A landscape with many valleys, sampled at points; each row gives a point and its height.
A ball rolls from a point to the lowest of its 2 nearest points, and stops where none of them is lower. Distance is the straight distance between rows; heights are no part of it.
j336 (h 5.58): 4 5 35 20 2 -23 -7 9 6 29 18 27 -11 -4 -11 -17 22 6 -6 4
j526 (h 6.39): 1 25 -12 -8 -45 18 -2 -7 4 28 -6 -43 -25 18 -5 37 -24 -15 18 -29
j638 (h 5.26): 1 24 9 24 -42 -21 2 21 -5 38 3 -7 -24 4 -13 1 -29 23 11 -27
j713 (h 6.93): -1 43 23 1 -23 39 -3 -30 17 18 -22 -26 -24 -14 9 31 8 -9 -14 -6
j684 (h 8.65): -3 15 -14 -5 4 -29 0 25 2 -21 -14 0 31 -13 -38 14 13 -5 -14 11
j215 (h 8.07): 11 -12 2 -2 1 -17 19 23 -1 -2 16 -29 -13 11 3 -22 -21 14 -10 -3
j36 (h 8.14): 13 4 -28 -26 30 4 -25 -5 -8 -19 -11 0 41 -1 -14 -2 -3 11 -37 16
j687 (h 8.27): 21 14 -1 20 -2 -22 11 20 -2 4 6 -13 -33 -15 -14 -32 -14 2 -15 -9
j495 (h 6.16): -6 -5 -29 -21 24 0 -30 0 -2 -26 28 -2 37 -24 30 -4 19 1 -2 55
j217 (h 4.11): 13 16 14 2 34 37 -14 -50 -23 -14 -1 5 -5 -24 48 -19 -28 -11 -11 6
j254 (h 7.84): 7 -8 -16 5 1 19 19 15 -4 -15 1 -35 -24 -10 17 -4 -22 14 -7 6
j704 (h 6.23): 1 11 -19 -3 -11 1 37 -24 -5 -18 15 -22 -6 -14 -1 6 -32 -25 -5 10
j594 (h 4.69): -24 -28 -2 1 18 -18 37 3 -6 -27 -8 -8 -11 -11 18 -12 -14 -49 -6 1
j241 (h 8.75): 9 -9 8 23 45 -9 -35 23 -7 -3 -8 32 -7 -22 10 -39 32 -5 -15 8
j724 (h 4.81): 15 23 8 6 12 27 -12 -21 -12 3 15 3 1 -15 24 -7 1 21 -13 23
j111 (h 3.45): -22 -21 -7 28 -6 -5 11 25 -5 -16 -29 20 -14 -29 17 -12 2 4 17 4
j869 (h 2.56): -1 20 9 -1 -6 -22 5 25 -30 -9 5 8 40 13 -27 22 -6 30 19 15
j591 (h 7.67): 5 -4 -20 -13 21 2 -16 5 20 -17 -16 0 -9 2 -14 -10 25 -17 -12 -6
j696 (h 7.95): -16 -25 -15 -26 13 5 -10 -2 25 -3 -20 13 14 -9 0 6 35 -22 -23 12
j567 (h 7.60): 5 -5 -42 -21 6 34 -20 -44 -2 -11 -6 39 35 -2 -2 8 4 -4 2 9
j843 (h 6.82): -15 -6 -18 -2 36 -4 -21 14 -14 -40 -13 3 30 -30 24 -2 0 4 -4 31
j5 (h 4.40): -14 -14 -2 21 -9 -9 -15 23 5 4 -39 30 -3 -12 -8 -11 15 17 8 -10
j201 (h 4.48): 0 20 30 32 -44 3 27 -6 -15 47 20 -26 -42 2 19 1 -36 1 2 -22
j78 (h 5.97): -13 9 4 17 -33 16 16 -44 6 15 2 36 -2 -42 9 12 -19 -8 21 8
j139 (h 4.91): -8 -18 -6 -27 -4 -35 18 0 6 5 -24 3 17 20 -31 -4 -24 -26 -16 -22
j976 (h 6.66): -2 46 -1 -6 -29 16 -14 -7 18 20 -7 -40 -33 9 -7 40 14 -14 16 -11
j736 (h 5.79): -1 -24 17 -17 -14 7 23 -40 6 30 11 2 -8 30 4 8 -21 -23 14 -33
j417 (h 8.28): -11 -26 -17 1 26 20 -20 -4 -3 -4 -23 30 12 -21 21 -11 35 -16 -31 18
j722 (h 6.12): 8 -4 6 -26 -26 7 36 -35 4 24 34 -30 -1 38 -5 17 -18 -19 -2 -9
j162 (h 4.14): -20 -10 4 -25 1 -46 16 29 -4 -11 -21 -10 25 16 -25 14 1 -39 11 -13
j334 (h 7.36): 5 -25 -30 -2 -8 48 5 -25 -1 1 6 35 14 11 -4 15 17 10 24 -1
j537 (h 9.23): 25 13 41 13 38 -25 -55 16 14 14 16 5 -4 -26 -1 -20 31 -1 -27 15
j62 (h 6.54): 1 1 24 13 -8 -22 -9 43 14 21 2 -17 3 -18 -16 4 12 34 -30 13
j465 (h 6.57): 10 0 -19 -3 -9 14 42 -24 -18 -7 9 7 5 16 -23 7 -6 -25 -7 -5
j3 (h 3.22): -9 6 15 -39 8 -35 -8 23 12 1 -9 -20 20 34 -32 31 24 -35 12 -11
j632 (h 5.25): 1 -10 -10 -13 15 -14 -12 -12 33 -12 -4 -14 -29 -28 15 -28 -20 -17 -3 -6
j263 (h 5.17): 10 38 8 -17 21 4 -29 -28 4 -12 -5 0 -10 1 4 0 -8 -4 17 -5
j629 (h 6.90): -6 -38 -8 5 -15 -2 0 32 19 -11 10 -15 -18 21 5 -31 27 23 21 -9
j385 (h 5.38): -8 -15 -21 1 22 7 32 -17 -8 -31 8 -5 -10 -6 6 -6 11 -48 -27 12
j135 (h 7.59): 9 -14 -22 11 -22 33 2 -3 18 3 4 -6 -16 -13 10 2 -13 39 5 0
j187 (h 2.11): 18 27 19 2 13 3 -9 11 -16 15 -4 0 -10 43 -22 15 20 9 5 -18
j860 (h 4.42): 8 -26 5 -11 15 -42 -5 32 19 -11 6 -3 20 12 -34 -31 26 -12 -9 -7
j126 (h 4.86): 4 10 8 14 -38 -9 8 -7 16 32 20 -15 -43 4 8 -2 -29 -1 20 -26
j949 (h 6.92): 1 -7 -1 18 -15 -13 -1 46 7 5 -32 -14 2 -30 -14 -2 -11 37 -35 5
j761 (h 6.51): 12 -14 -17 -3 -22 9 -3 -16 30 16 24 2 -30 36 -11 1 6 0 41 -31
j789 (h 7.38): -2 -26 -27 1 -14 11 -19 4 45 -7 7 0 -15 -16 13 -13 0 24 24 3
j954 (h 5.89): 3 -18 36 19 -11 -38 4 37 6 33 17 6 -12 23 -19 -26 16 9 -7 -16
j950 (h 3.40): 3 18 14 15 6 -33 -6 36 -14 -12 6 10 6 0 -21 4 16 6 31 2
j307 (h 2.23): -10 -31 -11 21 8 19 4 -5 -9 -19 -17 30 -19 -29 35 -19 -16 6 27 -6
j582 (h 5.23): 0 6 22 7 -12 -17 -4 -13 25 27 21 10 -28 -1 8 -12 -1 -2 8 -3
j932 (h 5.60): -3 20 -7 -21 15 -3 -9 -3 -2 -19 -12 -9 -16 23 -1 15 0 -19 39 -14
j15 (h 5.31): 7 -1 16 -1 18 -2 -16 11 -5 6 22 -2 16 -2 14 -12 9 36 -9 27
j912 (h 8.94): -11 7 -27 -8 -19 -18 13 17 5 -16 -18 -13 18 -22 -16 16 -28 8 -1 8
j397 (h 6.35): 18 -17 -20 -12 -30 28 13 -29 26 24 27 -26 -19 22 -11 21 -9 1 7 -21
j805 (h 7.33): -6 -6 -24 -8 34 -5 -15 26 0 -50 -17 -3 12 -3 -3 -6 15 0 17 4
j802 (h 6.69): 4 -15 -12 6 -17 -11 5 22 16 6 29 2 -17 39 -12 -18 29 6 39 -16
j782 (h 2.61): -1 15 -7 -18 1 7 24 6 -30 -23 -8 -30 25 21 -6 31 -18 9 -1 10
j525 (h 7.21): -9 24 33 -7 -7 25 -10 -14 8 18 -13 -26 -2 -15 28 24 9 12 -26 18
j480 (h 8.39): 12 4 -14 -12 12 -24 -28 12 6 -7 -17 19 41 -9 -36 -7 -6 18 -29 3
j695 (h 5.24): 7 42 9 8 6 48 -22 -33 -2 -12 -7 -13 -10 -27 30 11 6 5 12 15
j678 (h 2.78): 15 22 24 -8 25 6 -19 6 -6 6 -3 -3 4 21 -19 16 40 -4 -20 8
j877 (h 7.31): -3 -23 3 18 -15 3 -4 24 -4 10 -32 5 6 -5 -1 -15 -26 58 -17 -11
j64 (h 3.29): -1 -6 0 13 23 36 -20 -24 -9 -14 -27 22 -19 -29 44 -12 -11 7 2 2
j7 (h 3.59): -7 17 8 12 3 23 40 -14 -51 -24 -1 -9 28 1 14 17 -25 14 -12 19
j743 (h 5.07): -17 -18 7 17 -11 -5 5 -5 4 12 -22 55 -8 4 -5 -9 12 -5 24 -17
j229 (h 5.42): 10 -10 8 -25 4 -9 6 -31 12 22 -4 19 3 37 -26 -5 -11 -25 -10 -27
j838 (h 7.86): 2 -2 -46 -27 -2 17 -34 -14 9 -7 -1 20 49 -10 -9 10 15 15 -15 32
j489 (h 7.53): -11 -13 15 -22 -9 30 -5 -14 21 16 -30 -26 -2 -12 28 25 -16 17 -33 5
j420 (h 9.02): 11 -1 26 5 43 -29 -57 12 -3 2 1 21 19 -27 14 -31 9 5 -13 13
j958 (h 3.94): 8 6 17 -15 27 -37 -9 25 4 -10 12 -3 5 21 -34 1 32 -32 4 -6
j534 (h 3.98): -11 6 24 9 -41 9 33 2 -26 42 15 -25 -19 35 17 25 -29 2 10 -23
j232 (h 2.82): 5 15 11 0 -9 23 6 -13 -8 13 -4 -5 -15 27 2 15 -2 4 2 -15
j731 (h 6.19): 2 -21 16 17 -24 -15 9 40 17 36 -1 -21 -11 18 -14 -10 13 32 -33 -11
j163 (h 5.84): 5 27 -30 8 13 13 25 -38 -11 -42 12 -11 -8 -19 -3 -4 -7 -49 -7 9
j44 (h 5.69): -8 26 7 22 -39 -4 9 -11 -2 21 2 19 -7 -17 -4 7 -31 20 22 -3
j654 (h 4.72): 12 13 -7 -13 24 9 -17 -39 7 -19 5 1 -6 -22 22 -19 -28 -13 -1 0
j839 (h 5.57): -2 -18 -5 22 -29 17 14 -37 13 24 0 47 -15 -17 -2 0 -7 -5 22 -21
j160 (h 4.58): 13 6 -11 26 -2 13 -13 9 -12 7 -1 41 -7 20 -17 -12 15 42 20 -11
j581 (h 4.10): 6 7 -3 10 10 -12 -26 13 -9 -9 9 39 17 5 -11 -12 23 32 30 12
j630 (h 1.37): -7 18 12 -12 -17 -18 17 25 -36 4 -11 -26 28 32 -12 34 -25 14 13 -6
j438 (h 3.62): -26 -9 21 0 28 -29 28 -5 -12 -25 15 -4 9 -29 27 -9 -12 -43 -20 27
j803 (h 6.05): -6 17 -10 -29 -19 -4 -7 0 4 15 0 -33 -21 38 -10 23 -8 -31 32 -31
j488 (h 5.51): -4 -16 0 -19 45 -29 -36 17 2 -26 33 4 43 -12 22 -17 26 -8 -2 37
j75 (h 7.13): 4 -32 -29 4 2 55 20 -8 -16 -9 -3 13 7 8 9 10 23 11 -13 9
j363 (h 4.87): 2 -32 -2 -22 33 -37 -26 24 23 -20 32 4 33 4 -14 -30 43 -13 -1 12
j252 (h 8.48): 8 -9 3 29 21 -20 -1 23 -4 -4 -12 18 -27 -20 -2 -45 2 0 -15 -12
j33 (h 6.85): 12 -7 -10 2 15 40 34 -28 -37 -16 6 12 19 18 1 1 13 -15 -28 12
j149 (h 7.15): -11 -34 -21 20 -38 7 0 20 41 7 19 -13 -35 -4 15 -13 4 25 33 -15
j517 (h 3.57): -3 2 5 -13 -15 35 20 -16 -15 6 -19 -10 21 16 6 36 -16 22 -11 2
j158 (h 2.24): -29 2 28 12 5 -34 36 4 -21 -14 21 2 35 -34 14 7 -10 -15 -16 43
j894 (h 3.46): -3 22 23 10 -30 20 18 -18 -22 37 13 -6 -27 47 8 30 -2 -13 28 -31
j67 (h 3.54): -19 21 21 0 15 -15 33 -15 -42 -24 -3 2 39 -10 9 14 -28 -13 -12 20

Two balls start at each pair of points below. Name the first point that both come to, or write never.
j537 / j591 -> j3
j954 / j638 -> j126
j44 / j713 -> never
j629 / j731 -> never
j420 / j62 -> never

Where does a ball stop that starts at each point below?
j976 -> j307
j789 -> j3
j417 -> j3
j949 -> j187

Call two points neighbours if one is among the 2 nearest of the other. Go from one point of each pair to the other, from neighbour to neighbour, staying as low as possible. Name the highest point that can't be avoided.
j630 / j307 -> j160
j630 / j187 -> j517
j630 / j158 -> j7
j3 / j187 -> j958
